Points, in no order, along strands that fork and pass close to each other.
In the rows, 128 means zero.
Two points are linked if the straight distance between their rows is under 122. Some points are linked to none.
tolas: [187 124  97 130 132 108 132 119 194 106 106  74 138  95 142 110 129 160
  96 151 102 125 129 143 138 147  95  88]
kiv: [117 126 116 179 162  99 106  81 115  64 106 137 152  85 120 112 128 156
  95 125 134 137 133 147 170 154 179 105]
Gaf: [168 190 113 150 140 123 100  68 141 125 104  98 101 133 118 162 117 127
 142 140 147 130 145  86 144 147 156 140]
Teran: [134 158 118 114 107 150 146  60 164 137 128  86 147 144 108 200 101 168
 111 165 103  97 112  97 131 127 144 135]
nup: [112 141 150 113  80  72 162 137  87 130 132 149 107 144 114 167 148 112
 139 122 166 116 125  91 133  59 160 167]
nuta: [151 119 186 115 149  94 118 129 114 144 122 202 123 181 149  67 142 147
  66 108 139 148 126 141 123 105 132  81]
sibo: [142 165 104 120 170  90 121 150 133 134 114 134 131 122 130 115 126 150
 107  66 138 176 152 106 160 102 125 149]
koto: [110 139 122 203 195 145  94 169 127 151 142 168 125 126 123 119  93 143
 176 113 162 137 174 148 122 166 125 106]
Sogi: [173 128  93 132 112 161 134  71 146 104  80 106 137 129 145 192 134 144
 107 146 162 163 122 104 168 124 103 134]
Sodo: [132 121  87 113 144  87 100 109 159 170 125 109 150 102  95 151 148 137
 119 137 192 160 132 134 135  94 121 162]
gug: [118 122 153 103  62  87 132 165 109 153 153 127 101 137 103 181 147  75
 152 157 112  74  88 120  86  92  82 164]
fopos: [111 126 122 149 150  93  95  86 102 100 114  96 128 114 129 170 133 124
 120 175 151 126 116 126 175 140 171 154]
vaka: [ 87 160 131 107 119 150  99 161  56 109 149 162 118 137 152  90 150  74
 175 102 121 142 127 201 104 137 155 123]
bag: [136  86 152 129 124  99  82 182  91 190 106 176 144  99 113 116 148 143
 155 129 186 162 181 207  91  90 133 126]
vunok: [104 165 165 135  92  81 131 123 104 177 102 140 129 138 139 160 131  82
 148 190 165 107 149 149 136 116 181 105]
mosa: [ 96 144 155 130  81  76 128 142 114 170 126 135 133 142 119 188 139  77
 163 170 136 107 108 143 112  91 127 124]
pata: [ 95 102 107 104 140 135 105 107 102 109 179  60 143 113 150 138 140  71
 154 153  89 126 130 106 110 161 119 157]
Muzen: [164 180 125 122 102 118 168  63 165 125  78  68 159 101  91 166 120 149
 125 158  75 123 162 110 161 150 135  86]
Lutu: [148 147 148 192 132 153 117 134 120 150 151 191 144 142 142  34 101 179
  92 102 149 137 123 171 121 133 174  62]
tez: [134 150 117 109 114  87 109 173 100 153 120 147 105 113 125 154 163  91
 158 122 173 146 137 138 106  89 106 156]
Pitid: [140 111 149 117 123  68  77 143 123 186 121 142 178 123  49 139 132 136
 133 188 113 153 142 128 153  84 110 149]
fep: [145 170 129  83  88 129 165  97 181 126 156 123 101 138 116 152  82 123
 123 139 132 100  70 168 102 124 173 198]
vope: [139 124 104 120 102  58 116 130 127 148 124  84 133  64  81 147 133 121
 122 158  97  86  98 134 110 120  95 173]
rez: [148 114 100 119 108 113 148 130 170 154  76  85 149  62 114 148 151 108
 105 118  57 116 112 121 121 159  80 144]
kob: [169 106 136  97 124 155 142 123 160 149 151 128 129 166 138 185  98 167
  85 168 108 149  99  93 117  73  75 113]
golu: [124 102 106 119  81 147 193 120 180  91 101 107 151 116 120 128 125  99
 171 100  74  95 125 101 115 185 136  68]
Kavu: [132 156 152  89  84 142 202  99 161  89 142 126  64 125 115 132  88  88
 115 109 130  60  85 131 105 107 150 181]
Gibo: [168 104 182 119 127  65  85 154  98 164 125 161 142 112 107 129 144 172
 142 153 173 186 135 173 119  89 137 131]
gubuz: [132 133 137 144 104 122 153 130 113 105 169 120  63 137 139 143 106  92
 150 132  84  60  87  68 115 135 102 154]
Lolu: [169 147 116 114  71 151 185 118 217  84  73 133 126 102 167 100  81 145
 119 107 102 128 116 139 133 149 146 119]
Mez: [122 139 170 104 134 145 113 136 106 128 129 231 109 166 127  71 152 145
  98  90 157 125 119 134 116 138 146  86]
gulal: [136  92 130  90  58 183 175  96 118  85 171  87 106  99 144 169 124  98
 110 112  66 114 102 112  96 139 127 141]
tulo: [ 96 122 134 165 187 106 122 154 131 134 165 169 154 144 114  71 119 143
 148 114 192 142 139 111 145 139 169 128]
Domo: [140 101  98 121 117  94 127 128 161 189 136  83 107 100 111 170 130 140
 138 124 159 119 127 118  95  75 105 160]
Tepip: [123 141 156 111 188 145 127 122 156 143 139 166 130 177 117  76 122 172
 107 117 135 198 146 233 121  92 110 103]
Tiru: [ 71  89 144 100 146 163  81 111  85  82 122 131  68  95 125 100 158 112
 132  93 175 110 157 136  86 111 138 155]
zufor: [ 98 103  92 157 140 146 129 140 112  87 131 126 122  77 133 119 136 111
 133  80 180 132 168  81 139 117 149 130]
popab: [138 122  97 187  79 147 149 124 179  69  85 100 175 139 106 137 104 127
 132 122 111  94 121  85 156 197 115 132]
bemag: [151 142 131 142 181 140 103 127 133  93 129 120 171 185 118  77 132 151
 122 146 160 195 134 144 187 171 151 132]
pabuf: [143 193 127 128 150 129  76 143  96 124 124 168 166 147 140  86 119 155
 143 162 113 162 144 197 151 134 164  92]
Kufa: [132 114 134  87 151 113 118 129 126 165 158 163  94 146 110  94 142 204
 112  62 122 142 103 214 109 121 115 132]
vifa: [103 123  87 146 124  68 117  98 129 120 110  78 130  93 116 176 125 121
 117 157 123  76 114 132 135 121 133 143]
namo: [144 138 144 110  75  94 149 139 131 165 152 140  91 142  91 185 104 119
 150 171  94  85  67 138  97 117 102 173]
Fidu: [ 85 143 143 142 154 151 123 175 115 134 155 201 158 140 126  52 128 114
 148 121 155 133 139 125 133 131 181  81]
kizoz: [192 110 133  84  63 146 147  88 183 128 112 138 134  70 108 175 102 167
  65 121  95 121  84 169  91 110 144 109]
riz: [114 102 109 134 203 145 132 152 128 105 124 150 156 117 126  69 145 150
  91  43 142 154 155 162 143 149 133 153]
todu: [136 144 132 189 147 130 118 141 155 138 138 160 142 160 139 133 122 120
 162 190 122 114 110 115 146 177 105  90]
Suzik: [ 89 121 117 127 103 154 163 141 112  97 132 129 131 122 125 146 149 110
 123 154 108  91 142  44 155 135 103 149]
Beb: [149 119 111 144 146 157 132  87 180  90  82  35 181 131 105 138 120 145
 118 152 124 180 141  99 174 137 123 100]
Vunan: [172 165 107 146 114 114 125  88 121 103 161  85  93 146 136 194  99 139
 148 171 121 105  87 118 114  90 118 142]
dise: [ 76 123 133 127 112 136 146  88  68  57 135  73 120  80 127 130 154  48
 149 106 116 141 166 104 148 147 176 124]
buzup: [135 175  86 159 150 124  97 121 126 119 101 104 110 114 121 139 119 117
 160  96 124 128 153  77 131 145 133 158]
liti: [ 68 120  99 126 112 168 145 146 112 125 163 112 148 155 139 156 149  77
 185 121 142 151 140  77 148 123 146 148]
gezi: [176 123 126  95  99 156 167  96 190 132 142 131 136 136 129 148  95 179
  54 164  89 125  93 113 125  96 102 139]
Nopu: [ 55 108 161 161 168 157  91 155  78  93 194 141 103 112  98  93 113  96
 190 123 186 142 154 132  95 135 133 117]
fot: [106 145  91 122 110 105 139 132 116 105 119 101 113  67 128 129 151 107
 130  95 163 113 160  90 119  78 152 133]
Zav: [142 131 114 149 107 138 162 126 181 109  63  99 140 102 124  87 116 110
 142  92  80  93 139  87 123 198 123  76]
fumab: [142 138 135 150 110 125 129 167  86 170  98 170 151 129 179  75 139 122
  89  95 131 137 133 178 141 128 181 106]
fulon: [119 134 152 100 164 107  69 156 132 155  95 169 152 131 110 128 137 153
  95 161  95 143 145 162 128 116  64 133]
Fev: [ 87 105 157 122 109 130 101 202  82 169 110 138 128  97 123 106 138 129
 154 109 142 139 178 219  75 101 139 116]
pufo: [141 173 112 139 108 145 179  77 164  92  60 124 174 125  96 156 119 135
 100 126 106 112 174  87 165 120 125  92]
Seve: [133 133 113 110 152  83 110 150  98 121  95 124 128  74 120 102 139 155
  89  79 124 142 160 138 130 104 116 161]
zufov: [143 165 100 146 164 124  93 121 163 117 120  96 185 178 120 121 133 140
 147 158 152 155 140  99 180 156 133 122]
vorap: [ 85 103 174 142  79 114 144 171  64 181  88 125 141 112 164 146 143  89
 159 149 134 133 142 133  95  83 169 121]
Zege: [ 89 102  95 150 171 121  85 106 113  95  92 109 111  78 134 130 135 128
 116  98 151 104 143 166 103 154 133 151]
Vobil: [127  96  99 115  87 202 164 112 131  80 152 117 137 111 130 174  94 118
 113  81  94  82  95  99  80 142 142 124]
kitir: [189 181 104 137 119 133 133  86 159 141  96  94  87 128 119 144 113 136
 126 145 118  91 125  76 125 143 107 126]
dokam: [148  66 151 119 106  96 135 161 154 194 129 145  93 143 166 157 122 149
 126 150 131 109  91 129  89 106  83 147]
Rolit: [142 113 117 175 164 151  93  85 125  51  91 114 149  82 128 129 136 150
 106 156 149 145 147 123 172 169 134 104]
bop: [152 122 124 118 112  73  79 158 128 183 130 130 136 113  70 160 134 132
 161 170  99 120 110 122 116 110  89 167]
mun: [ 98 107 147 127 141 145  88 169 105 202 111 135 104 112 150 122 119 115
 170 146  95 102 131 184  67 151 116 100]
dut: [171 148 112 130 122 117 131 106 188 154 142 103  75 134 144 129 100 156
 128 135 122 103  91  85 119 129 120 146]
kef: [157 147 136 150 172 140 103 127 143 122 129 133 133 176 137 115 128 121
 115 205 140 173 149  90 170 118  81  78]
Nuko: [ 94 155 152 126 123 135 132 135  60  88 175 165 112 163 119  98 159  42
 157 118 155 124 129 127 151 161 156 130]
Rud: [166 133  92 156 145 149 115 119 124  88 145  50  99 113 135 154 131 181
 125 169 117 150 112 103 147 103 103  94]
ropuv: [118  76  91 165 169 154 158 143 180 146 129 100 121 121 146 129  98 149
 112 101 139 101 147  68 127 109  92 127]
kub: [116 157 180 102 119 123 103 156 101 201  72 164 162 131 133  89 138 115
 101 147 110 148 177 151 121  95 152  88]
tev: [171  72 132 108  89 121 150 131 189 170 117 132  87 100 154 149 111 162
  82 125 138 124  91 129  98  91  98 160]
dufov: [129 207 123  84 131  80 129 101 121 167 116 122 119 143  76 145 138 115
 147 138 144 122 148 103 149 105 155 162]
sed: [147 130 107  97  69 108 147 150 150 155 121 102 117  77  85 148 130 118
 127 118  62  91  92 118 112 128  96 175]
Rak: [103 108  78 118 126 129 131 126 168 173 102  85 122  96 131 152 134 114
 149 101 143 103 130  99 103 128 116 150]
Pob: [ 82 111 128 150  99 167 162  90 104  61 140  78 148  88 111 160 126  67
 159 122  99 114 151  67 146 151 140 119]
vupit: [138 128 159  85 205 129 123 103 126 113 151 135 101 157  99  75 131 159
  72 128 133 233 143 213 119  82  95 114]
Kod: [ 87  87 195 146 143 145 107 120  66  85 220 145 102 141 136  82 128  89
 172 108 184 176 160 140 115 137 170 129]
vube: [ 82  91 144 115 142 186 111 155  91  81 181 193 107 125 127  74 161 109
 133  98 173 149 142 112 144 159 138 134]
Naru: [181 130 132 131  70 166 174  77 166  75 122 127 151 129 126 157  84 158
 106 127  99  99  94 150 122 178 174  94]
kam: [142 101 127 169 174  93 144 135 122 136 187 173 151 168 127  69 118 166
 112 105 165 160 111 122 159 143 166 103]
mutav: [109 108 143 150 166 115  87 130 123 145 128 168 142 148 155 107 138 164
 134 166 184 127 149 170 133 111 160  88]
detef: [158 147 134 122  65 135 194  80 166 109 108 130 117 114 121 150  80 122
 122 107  88  68  95 149 105 160 173 115]
zupi: [113 166 110 141 121 108 143 151 111 107 156 119 117 158 123 160 140  91
 154 160  99  56 102 102 135 167  83 159]
Nufuz: [164 179 138 153 155 136 124  99 139  91 105 134 134 155 133 133 133 137
  95 175 144 164 167  61 192 121  95 115]
Sir: [ 82 103 114 132 134 142 136 158 102  92 150 167 121 127 133  89 162  95
 133 120 193 134 152  62 148 124 141 149]
ref: [153 115 130 152 124 133 130 150 104 192 141 170 136 160 155 100 150 142
  92  71 117 126 117 209 114 150 144  77]
Zaka: [137 169 147 154 127 129  99 149 130 194  88 124 166 120 155 108 112 118
  93 188 116 164 171 173 135  99 123  84]
demad: [128 127  92 117 143 131 133 147 151 118  59  86 186  87 125 111 147 117
 110  87  83 122 156 122 135 157  95 120]
Suned: [110 165  89 126 105 104 144 106 116 110 127 116 105 128 124 166 140  93
 138 122 158  98 132  80 141  74 128 161]
pav: [120  81 150  99 135 170 118 135 109 118 165 214 103 157 127  66 161 143
 116  56 155 134 110 124 130 146 130 119]
leve: [149 137 126 164 130 136 139 133 172 128 129 160 104 172 160 128 118 119
 146 163 117  92  95  85 151 198  92 148]
kuz: [141 138 104 178 147 133 110 123 153  93 117 129 120  94 110  98 114 137
 115 144 124  82 133  87 136 172  96 114]
gud: [150 122 133 170 154 168 128  96 147 140 158 201 113 187 119  81 124 194
 122  71 141 145 107 190 124 142 101  70]
Lige: [131 119 111 143 101 171 152 102 127 108 103 104  88  72 133 149 113 121
 137  94  97 109 143  58 105 143 127  90]
nikov: [173  95 101 137 184 144 100 129 165 142 139  78 137 151 162 156 141 153
 143 171 154 164 137 158 143 149  79 113]
bet: [126 150 124 175  90 148 182 125 154  94 150 132  97 142  95 123  94 110
 132 135  93  60  85  56 130 179 105 158]
kilu: [ 70 122 154  52 144 167 100 149  93 132 136 174 111 138 125  78 150 148
 163 101 118 160 159 143 101 114 125 124]
Pufis: [ 87 151 131  57 168 158  90 174  92 123 109 157 152 132 108  98 159 142
 149 100  97 160 158 145 123 132  88 149]
pap: [151 111 101 124 103 141 176 136 183 116 102 121 150 117 144 146  90 151
  72 113  69 105  96  98 121 113  92 125]
Kor: [ 84 121 178  73 133 120 105 104  56 101 148  99  94 127 122 144 167  59
 136 139 140 144 162 107 127 124 150 174]
ber: [123 122 171 102 105  56 155 148  79 156 152 147  91 143 136 123 169 113
 144  83 162 137 120  91 105  88 190 144]
finip: [ 60 137 131 158 143 161 114 155  60 106 156 140 138 130 147 108 120  81
 207 121 126 138 143 196 111 147 152  98]
setov: [ 91 118 171 138  74  98 126 163  70 155 137 102 121 132 154 159 146  49
 173 158 130 104 132 137  90  99 132 111]
gon: [113 117 172  96  84 155 126 166  81 179 104 149 136 107 138  45 142 146
  82  84 107 130 139 185  79 106 160 111]
bilop: [ 84 101 122 121 116 154 136 109 113 108 218  89 142 142 142 165 137  74
 178 154 110 147 148  69 133 148 125 142]
Geze: [143 133 136 125 108 123 132 138 145 173 136 150 151 172 119 191 106 172
 125 174 120 139 112 110 102  60  99 100]
pedi: [187 147 150  73  86 162 158  82 172 134 135 106 122 128 103 157  91 170
  93 142 103 119  86 155 121 158 161 180]
lidu: [ 81 159 148  82 107 167 106 151  51 100 177 179 125 152 127  83 162  83
 154 139 124 135 147 152 141 152 160 115]
Mekal: [106 103  88 182 133 110 148 113 127 107  77 107 159  80 149 169 103 137
 119  89 116 127 143 110 148 118 146 125]
boti: [126 147 132 156 115 100 141 123 100 138 128 148 135 173 144 196 116 157
 155 162 134 142 123 108 179  94 156 138]
teriz: [ 84 164 155 172 132 132 151 105 112 104 159 118 127 147  86 152 102  59
 172 106 160 110 113  67 147 114 150 157]
vop: [156 139 102 169  83 169 170  76 167  71 103 123 172 137 100 167 101 160
 114 136 105  80 107  93 159 182 142 117]
Kesev: [ 62  89 131 110 144 142  79 109 104 104  97  99  96  75 123 122 149 101
 116 116 148  60 139 141  78 133 118 134]
mit: [103  97 145 112  82 161 132 156 104 139 179 134 102 153 174 143 137 101
 184 167 104 110 143  66  95 123 105  90]
Gopef: [ 89 144 136 155 121 161 147  99 126  92 171  70 120 136  99 147 121  33
 160 120 143  77 101  72 124 122 107 146]
Des: [ 61  90 131 143 205 158 120 168 121 118 167 170 149 135 105  71 109 165
 145  95 176 131 161 122 132 143 135 131]
Veviv: [159 168 127 102 151 106 106 106 138 156  90  93 148 125 102 152 137 140
 105 171 110 159 142 106 154 128 103 151]
ramur: [125 142 113 135 140 102 143  89 146 119  85  96 171  84 129 163 114 153
  91 119 113 157 153 117 170  86 142 128]
febot: [104 109 140 105 106 114 100 115 101 128 110  84  68  78 120 141 164  76
 116 129 135  86 140 103  73 109 111 159]
gofum: [173 172 133 143 116 153 165  69 157  71  84 107 148 121 112 133 124 139
  94 151 126 164 170  77 202 110 144  93]
feli: [115 149 136  97 110  66 109 190  78 173 138 160 128 114 107 113 155 100
 165 124 152 142 139 174 115 107 158 148]
rufu: [118 149 146 139 192 151 124 123 143 129 154 204 118 173 122  47 105 189
 124  90 142 169 131 181 135 117 127 102]
pebe: [142 115 113 116 189 122  84 142 158 143  91 128 147 103 108 123 129 134
  71 132 114 151 156 173 114 124  36 158]
fide: [ 91 166  91  95 177 127  94 161 113 107 100 120 170 124 115 105 153 139
 141 108 114 124 156 136 131 154 106 163]
Purur: [153 129  84 142  99 148 136  55 183 118  70  92 143 116 145 177 124 130
 119 131 135 117 125 120 143 154 131 105]
Von: [113 166 120 166 104 138 142 118 134 133 157 153 152 188 140 185  99 134
 175 155 117 107 112  96 139 111 143 119]
Lunol: [144 148 153 130 115  95 125 151  86 159 107 170 158 160 167 174 138 123
 122 175 125 166 127 157 182 114 145 127]
gegi: [ 76 125 172  68 111 134  82 122  55  93 165 145 124 139 144 118 181  69
 163 164 138 157 165 149 121 135 139 131]
besil: [130 138 103 188 137  96 126 128 125  78 116 131 178 121 117  95 124 136
 124  72 145 153 118 115 176 192 174 171]
meli: [130 123  77 136 172 135 115 134 166 129  69 115 153 106 123 120 128 119
  74 112 108 125 159 124 131 143  54 135]
ropu: [ 95 111 154 114 100 137 136 160  82 127 146 140 116 152 139 168 164 121
 146 161 127 105 157  46 132  90 116 112]
zuf: [153 115 200 109 146  63 102 154 106 161 104 184 119 151 137  94 153 156
 108 119 167 166 139 152 115  91 138 124]
Ruko: [ 91  93 101 102 151 151 136 142 110 116 104  85 143  74 143 120 148 118
 120  99  89 147 164  90 141 135 105 135]
Zimo: [138 169 125 172 153 137  84 139 107 117 129 160 162 147 139 118 115 138
 158 188 138 130 140 149 159 162 125  71]
debim: [152 155  91 130 136  97 106 140 135 154 119 133 114 138 156 158 139 126
 147 151 146 131 130 125 126 108  84 131]
zoled: [128 133 115 207 134 104 119  64 151  90 140  92 120 131 106 167 101  89
 127 159 164  89  83 108 152 164 119 144]
lel: [144 126  94  95  97 166 183 165 159 118 139 115 127 125 146 131 107 142
 112  98  63 100 106  74 118 121  96 158]
Davut: [136 114 117 178 210 134 101 132 143 166 133 127 144 158 149 140 105 158
 150 142 159 162 164 137 137 144 106 108]
muve: [201 136 144  90  99 152 139 116 182 176 147 113 124 166 141 181 101 159
 138 155  90 162  69 152 113 137 115 135]
Girun: [100 128 119 157 125 142 137 190 105 141 120 161 141 132 171 122 149  82
 177 132 150 129 158 116 135 127 140  90]
kovu: [ 81 105 157  91 151 101  99 141  67  93 131 131  84 135 119 101 166 116
 130  96 163 120 129 146  83 111 163 174]
Giba: [ 91 123 142 108 170 140  81 165 114 166 103 159 139 141 151 114 124 144
 143 150 101 104 146 157  97 124 101 106]
gazu: [176  80 108 116  73 119 168 109 187 150 115 111 113  60 126 155 105 160
  98  94 117 122 106 148  91 111 118 125]
zerin: [181 111  95 111 134 120 114 130 169 152 133  84 126 137 138 162 133 144
 124 182 141 143  98 133 143 122  62 128]
meber: [103 101 118 153 107 163 143 198 101 158 146 131 131 143 178 128 138  91
 167 153 132  96 132 101 103 123 106  70]
tof: [158 175 104 140  81 124 156  79 155  99 167  79 114 138 105 183  91 118
 125 132 122  63  74 129  97 111 128 139]
gosa: [151 118 104 166 212 150  95 105 133  66 116  94 130 104 146 108 118 171
  91 136 153 169 160 146 167 140 119 120]
laf: [138 102  79 185 134 147 109  82 185 109  76  67 141 113 132 153 116 117
 138 118 156 127 125 128 148 186 138 134]
sok: [152 114 137 135 170 122  90 127  91 121 144  91  89 133 145 158 138 174
 143 188 148 170 118 107 160 102 125 104]
Kapez: [191 136 130  80  79 158 129 119 169 169 149 150 138 147 108 190  96 160
 105 138 112 118  71 156  97 129 111 186]
podo: [124 115  95 162 106 127 173 103 158 100 182  92  97 118 141 143  94 112
 124 118 134  59  61 143  96 103 122 158]
Kofil: [120 115 135  80 126 128 102 169 108 166 102 136 108 123 119 146 166  99
 129 142 105 118 137  89 120 139  87 144]
neve: [157 105 112 131 135  73 128 123 120 141  74 114 152  70 111 157 117 144
  79 103 103 169 152 125 146  80 101 155]
Fefuz: [136 128 148 111 139 117 133 130 135 171 160 171 144 150 128  78 117 200
 113 105 111 174 125 252 121 100 117  93]
musa: [101 138 192  92 103 120 117 174  75 172 107 162 145 115 142  73 148 130
 133 117 110 131 153 143 104 110 202 105]
vomos: [ 89  99 101 112 135 153 116 117  87  84 155  75 126  82 156 127 152  94
 148 108 106 153 168 109 136 154 147 160]
lod: [191 127 140  96 123 183 143  94 154 126 132  72 117 160 130 185 100 181
 117 150  75 164  65 115 142 141 108 148]
rovir: [129 135  84 123 106 115 163 126 197 127 121  69 144 118 123 103 126 125
 137 129  92  80  92 108 128 161 130 149]
tonuv: [111 114 162  96  83 121 152 145  81 132 182  94  82 157 131 160 127  81
 150 148  76  94 103 101  98 111  91 151]
Ros: [149 171 147 116  72 178 224  79 152  83 118 137  98 121 114 126  85 115
 113 121 103  57 102 145 116 151 161 179]
kezom: [135 141 114 146  88 136 152 139 129 167 155 152 144 182 151 198 105 164
 145 162 122  95  87 123 108 102 111 115]
Poso: [ 66 129 136  68 111 200 136 145 110 153 146 168 125 133 133  61 141 146
 168  91 117 166 158 206 111 124 152 105]
Teg: [ 87 100 156  99 101 155 133 162  89 172 128 161 105 112 126  88 133 170
 163  78 119 158 146 235 100  98 135 133]
giv: [171 120 145 129 142 134 150 127 197 143 117 135 111 163 171 107 124 144
  98 161  94 138  89 104 169 162  96 149]
Ver: [180 132 110 128 104 145 167  99 214  92  97 117 114 130 167  93 106 148
 110 136  94 123  92 132 174 166 126 143]
Fup: [134 109 199  98  87 105 117 150 113 183 105 189 149 133  97  51 127 178
  85 105 105 159 126 204  86 105 145  99]
vesu: [ 95  86 124 118 199 164 143 148 108 114 181 147 132 120 114  62 123 157
 132  54 145 146 146 137 130 153 167 138]
Gefo: [174 119 123 142 173 111 127 121 129 114 168 126 149 161 141 102 151 155
 113 133 173 197 109 129 192 128 158 111]
mik: [105 167 115 154 118 116 134 153  95 117 135 168 128 163 132 139 131  51
 177 136 177 112 130 122 145 135 156 120]
mubaz: [130 141 115 121 105 107 160 123 118 127 119 137 112 144 129 175 141 134
 105 178 110  64 115  85 150 135  91 161]
depel: [106 144  82 130 158 145 120 197 127 145 137 155 157 144 147 105 140 104
 172 124 169 125 177 163 124 137 119 100]
tudo: [123 110  78 122  91 155 157  87 175 144  78  84 158 109 128 177 117 109
 131  83 114 104 124 101 110 140 141 148]
muruz: [107 153 154 181 108 163 124 161  86 141 148 195 148 118 127  39 117 128
 119  95 149 128 124 145 117 151 197  80]
zez: [113 134 143 103 113  88 111 176 138 217 107 154 185 137 101 156 135 111
 116 176 119 139 145 124 149 103 118 117]
Pudof: [ 79 126 140 184 177 140  78 166  95 132 147 157 100 134 112 101  99 115
 187 128 161 104 149 125  95 141 125 111]
Bazim: [153 113 128 113 205 111 142 125 137 135 133 142 140 138 126  77 133 171
  69  63 155 172 152 197 136 125 120 161]
Sus: [153 123 101 170 130 112 141 106 193 106  72 119 146 104 126 133 114 120
 145 104 105 118 152 107 129 163 102  30]
pasof: [109 151 128 154 158  75 128 110  91 130 132 139 132 151 139 155 128 141
 126 130 132 131 114 111 170 128 170 174]
Bapun: [162 134 141 126 126 122 114 101 113 147 162  90  86 151 137 195 120 169
 161 198 135 135 104  97 124  95 132  98]
Dar: [201 129 123 145 113 113 162  96 188  88  91  89 140 122 126 112 121 153
 130 147  74 128 130 132 135 155 101  34]
zarin: [139  89 197  94 116 101 116 147 126 176 134 179 143 168  89  76 153 171
  73  85 104 150 113 198  64  93  90  94]
sona: [111 128 108 159 176 110 106 110 106  75 131 154 159 118 118  84 134 163
 105 109 137 135 109 141 162 172 162 174]
buga: [133 135 132  68 147  96 116 140 109 166 137 164 114 141 115  78 162 143
 108  73 148 140 106 173 121 129 143 144]
bur: [121 127  89 128 142  76 123 128 143 152 154 126 127 131 129 123 146 122
 141 118 211 143 125 134 140  94 165 154]
Labu: [ 98 111 135 139 178  92 127 121 136 108 103 150 155 123 126 104 127 140
  64 131 129 126 155  85 170  91 146 143]
Res: [110 109 134 114  99 150 151  78 147 101 182  51 103  93 124 119 139  44
 145 129 110  80  98  94 104 130 125 126]
pite: [124  93 128 116  69 176 195 121 173  77 122  87 116 103 158 108  99  89
 157  88  76 113  91 123 109 186 162 116]
pareg: [ 78 127 113 165 128 126 155 105 107  88 105 110 157  93 120 144 119 102
 145  94 111 115 122  76 154 154 172 150]
rito: [ 87 107 115 138 141 127 107 147  92 110 153 114  99 127 134 150 146  75
 177 135 155  96 136 116 106 119 107 142]
doset: [134 127 140 123 189 126  98 126 169 138 102 138 122 154 145 107 135 120
  88 169 124 117 154  88 129 126  69  99]
mef: [152 101 156 157 137 155 133 116 109 170 142 166 129 189 138  94 131 183
  73  83 135 133 132 218 107 128 103  41]
vil: [197 117 108 123 132 132 141 119 145 107 134  44  97  78 122 135 134 155
  93 181  92 129 108 120 141  98  94  85]
doto: [165 159 115 136 107 131 140 107 182 134 186 133  96 184 134 130  93 143
 150 172 130  99  73 104 119 133 139 127]
Rut: [144 127 155 102 173 111 132 135 190 173 117 140 132 158 151 116 136 133
  83 179  93 126 102 113 133 139  63 123]
Per: [135 194 135  93 117  49 113 144 110 159 139 161 132 144 109 125 156 120
 144 142 145 140 141 137 148 103 176 138]
fubup: [160 169 132 113 157 142 104 128 110 104 143 151 142 187 125  82 146 167
 132 127 146 185 112 194 160 169 155  90]
gor: [128 101 153  80  58 166 164 142 104 111 191 114  95 135 132 171 126 102
 119 121  77  96  88 103  88 103 119 168]
Zenip: [142 113 147  99 202 103 108 117 134 125 127 134 140 117  93  99 124 165
  52 109 143 210 158 215 128 104 102 158]
Dipe: [126  93 150 144 108 101 110 174  94 179 123 133  72 139 172 172 129 113
 160 133 124 109 131 121  80 120  95 142]
Kasoz: [141 119 178 121 199 109  78 135 122 171 104 134 113 156 158 128 121 170
  98 145 138 195 162 178 130 107 107 120]
donar: [179 126 104 144 185 172 113 125 110  74 120  78 120 132 131 119 141 136
 116 145 181 211 149 130 181 120 117 113]
ruz: [119 143 117  93 159 103  94 131 117 153 106 180 133 143 123 112 169 117
 123 105 166 156 120 182 150 162 144 165]
Kirar: [ 90  95 168  93 138  99 117 164  68 130 146 132 112 127 139 110 155 123
 151 113 156 143 152 105  96 100 166 138]
sezu: [123 104  84 198 183 126 105 105 145 104 119  99 132 107 121 132 128 123
 141 104 183 128 144 150 140 161 146 162]
Rem: [138 170 108 130 176 143 125 147 121 111 131 134 106 114 126  82 128 134
 145  68 123 157 166  81 150 139 148 147]
Migar: [136 127 126 103 156  87  95 130 118 160 102 160 163 144 139 159 160 127
 119 154 149 164 117 160 186 138 128 165]
diri: [116  89 146 130 105  98 112 197  89 202 129 129 113 112 141 146 137 109
 166 151  95 121 120 152  73 135  90 109]
simif: [171 119 148  82  81 159 173 119 182 111 103 177 119  84 143 147  83 157
  76 109 106 101  97 150  99 101 169 126]
leti: [126 154 152 138  84 143 107 145  99 161 106 161 143 111 160  57 131 158
  80 113 138 130 139 200 106  96 163 127]
Madav: [143 147 127 132  84 176 196 134 156  89 146 120 105 135 118 113  82 133
 137  87  67  85  93  68 120 163 132 150]
vinas: [111 103 140  91  68 134 150  94 125 122 147  62  75  95 111 159 148  66
 133 111 129  79 107 100  86  92 117 140]
Sege: [ 82  90 183 119 136 105 124 130  69 116 196 119 106 143 142 101 143  70
 162 114 155 154 136 119 110 120 189 120]
Rami: [133 147 100 169 138 120 126 127 156  76 106 106 191 142 103 134 120 135
 130 118 148 138 139  81 180 178 133 153]
Nem: [115 113  78 189 121 111 136  98 149  84 136  95 131 113 141 164 113  95
 133 134 140  77  96 126 126 133 126 138]

Follow the links from the first point to the second, and from the first to the third. Name the last point that the two ways share.
vil; vesu; dise => vifa
febot; Davut; zuf => Kirar
tev; pata; Zav => demad
Nopu; teriz; nuta => Kirar
Nem; gor; Kufa => boti
depel; Vunan; mef => boti

A fork is a point with three links, a tip a point with one. Leave the first point through the second and follow the links. Name the first fork or tip that comes.
fulon; Giba => simif
dufov; Per => Kirar
bet; Madav => boti
Kirar; ber => fide
lod; muve => Rami
Naru; detef => lod

A fork is a point with three links. Follow the links from the first point to the second and name the forks in between, in order.
namo; ruz => gug tonuv gubuz boti
giv; kezom => bemag tulo Tepip boti
bilop; bop => vomos demad vope
leve; Naru => bemag Rami
buga; muruz => Tepip tulo
Kapez; ruz => Rami bemag tulo Tepip
boti; pedi => Tepip tulo bemag Rami
gazu; sed => demad
